Points, in no order, along strands that fork, close into loops and pass close to each other.
Points whose rows are less than 54.2 apart are linked; no others are. Some points are linked to none.
Vige: [ 18  -7   1  56   9   8 -84  37   0  25 -16  31]
ruli: [ 34  95  -5 -32  -4  16 -10 -47  13  29  46 -37]
mefo: [-23 -27  49 -18  -7  26  73  32 -42 -37 -21 -26]
Selu: [ 25  85   6 -47 -16  40  12 -36   1  17  33 -44]
Dovu: [ 13  -4 -24  17  14  -7 -63  -2   8   4  11  34]
dab: [ 19  61  44 -28  -2  55   4  -4 -20   8  -3 -51]
mek: [-15  25  -7 -69  -8  56  75 -23 -23  -6  53 -32]
des: [ 21  36  -3 -29  25  -3  -8 -14  -1 -13   5  -5]
Biv: [-10 -44 -36  35 -10 -27 -44   3  21  -1   6  46]
Ner: [ 41  87   5 -22   1  18 -36 -42  13  27  34 -31]
pimon: [-13 -56  11  93 -24 -21 -42  49  27  49 -44  34]
rafik: [  0 -39 -33  19   2 -40 -35  -7  17 -11  10  41]
mano: [-25 -72  40  20  -9 -72  70 -22  51  -8 -57  -7]
nole: [-21 -43 -28  85 -51  10 -72  59   7  50 -39  33]
rup: [-27 -57  43  -3 -18 -46  88   6  11 -34 -53 -19]
daz: [ 24   4   4  22  21  -9 -58  12   5  -1  -5  28]
pagi: [-22 -64 -22  61 -36 -20 -45  25  25  26 -25  43]
pobib: [ 26  -2  29  60  24  -5 -73  47  -4  19 -36  15]
kufa: [  8  43 -13 -57  16  12  37 -26 -10 -18  24 -23]
mebe: [-14   7 -48 -57  32 -44  72 -38  -6 -37  40  -5]
pugi: [-25 -25  49 -25  -8  56  76  20 -47 -26   7 -14]
mazuf: [ 33  38  -4  11  23  15 -78  -9   6  20  16  17]
gula: [-26 -51 -57  37 -31 -19 -47   2  20   3  10  48]
pusa: [ 26  17  37  38  30  -5 -61  31  -2  11 -36   1]
los: [ -5 -29  50  18   0 -38  39  27   1 -20 -63 -11]
pes: [  5  52  35 -42 -28  81  41 -14 -23  20  45 -47]
Bos: [-27 -35  53  -3 -11  -2  76  33 -28 -33 -40 -24]
toti: [-15 -19 -71  27 -19   9 -72   2   4   5  30  39]
vun: [ 31  67  39 -12  16  32 -24  -3 -12  11 -11 -36]
desa: [ 29  59  16 -27  16  20 -16 -16  -5   0   2 -23]
pas: [  1 -22 -23  47  -7  10 -78  27   2  17  -5  39]
pirur: [-19 -73  55  42  -9 -65  57  -7  58  13 -66  -7]
Lav: [ -8 -34 -42  49 -27   8 -76  30   4  22  -6  40]
Likif: [  8   3 -40 -11  28 -30 -20 -25  10 -17  33  28]
kiti: [ 29  20  22  20  28  -3 -56  20   0   3 -21  11]
bon: [-14   9 -41 -69  23 -18  85 -34 -14 -36  39 -20]
sak: [-28 -51  56   0 -16 -22  87  28 -17 -33 -51 -29]
sas: [-23 -53  -5 103 -47  -1 -53  59  17  61 -53  27]
nanum: [ -9 -50  -3  70 -21 -20 -56  37  17  31 -29  42]
dipa: [-21   8 -15 -66   4  34  88 -20 -25 -23  46 -21]
neno: [ 18  17 -16 -20  31 -17 -23 -23   8 -13  18  18]
pid: [  6  41  14 -52   8  36  38 -13 -20 -14  10 -30]
Rez: [ 10   4  23 -20  11  -8  26  15 -16 -31 -30 -14]
budu: [  6  45 -35 -56  32 -11  36 -38  -3 -15  41 -17]
fuvof: [-12 -53  59  42  -4 -61  55  15  31   2 -73 -16]
kuri: [  0 -22  37   7   7 -39  21  21   1 -24 -51  -5]
Rakug: [ 14  -2  24   2  19 -22  -5  13  -3 -18 -33   1]
Gomig: [  3  33 -50 -47  43 -29  26 -44   1 -11  49   0]
Gidi: [ 13  52  30 -37  -2  53  19  -6 -22  -3   6 -40]
Bapok: [-30 -65 -55  49 -48 -13 -42  13  24  23 -15  42]
lapez: [ 23  18 -21  31   9  29 -99  -2   3  25  19  34]
fil: [  0  -6 -54  22   2   5 -74 -10   6  14  32  41]
kada: [ -2 -42   1  13   4 -58   4 -11  26 -18 -18  30]
kopu: [ 35  52  13   6  22  18 -63 -11   2  16   4  -1]
Reni: [-13 -37  60  29  -5 -41  55  35   4 -16 -69 -27]
Mar: [-19 -29 -74  34 -37  13 -78  15   0  15  12  38]
tid: [-14 -35 -40  71 -49  21 -82  52   2  35 -28  33]
nibon: [-12 -12 -79   4  20 -23 -42 -30   7   0  58  42]
pape: [  2  16 -52 -29  37 -41   9 -38   5 -18  43  17]
lita: [ -4  19 -67 -57  48 -48  58 -52  -2 -17  57  -5]
suli: [ 42  79  14  -7  12  19 -57 -28   3  23  18 -19]
faru: [-22 -15  37 -45  -6  62  74  11 -37 -21  26 -22]
siv: [ -4  30  36 -48 -20  84  55  -8 -27  14  51 -40]
zagub: [-27 -64  35  -1 -11 -67  81 -15  34 -26 -53 -13]
sazar: [ 18  84  13 -53 -37  53  32 -34  -6  27  51 -56]
zakis: [-15   6  36 -48  -9  77  64   2 -35  -3  35 -26]
dedum: [ -7   0  23 -32   5   8  55   7 -27 -37 -19 -18]
tasa: [-12  26 -35 -74  15  10  85 -34 -16 -26  49 -27]

A tip is a point with one link. Name the tips that can be reached along the links from each point below, in the order of the rows.
rup: pes, dedum
nanum: rafik
Selu: lapez, sazar
pid: mek

A piece is all that can be reached along the links. How many separate loops has the piece of each point below (a circle has one, a figure eight two, a Y none), and how many tips (points with one link)?
sak: loops 0, tips 2
Mar: loops 1, tips 1
kufa: loops 1, tips 1
lapez: loops 0, tips 2

Name the points in between on the shortest way along the links from the first point to the second, in order.
tid, fil: Lav Mar toti
pes, Bos: siv zakis faru pugi mefo
Rakug, mano: kuri los Reni fuvof pirur
sas, pobib: nole tid Lav pas Vige
mefo, mano: Bos sak rup zagub
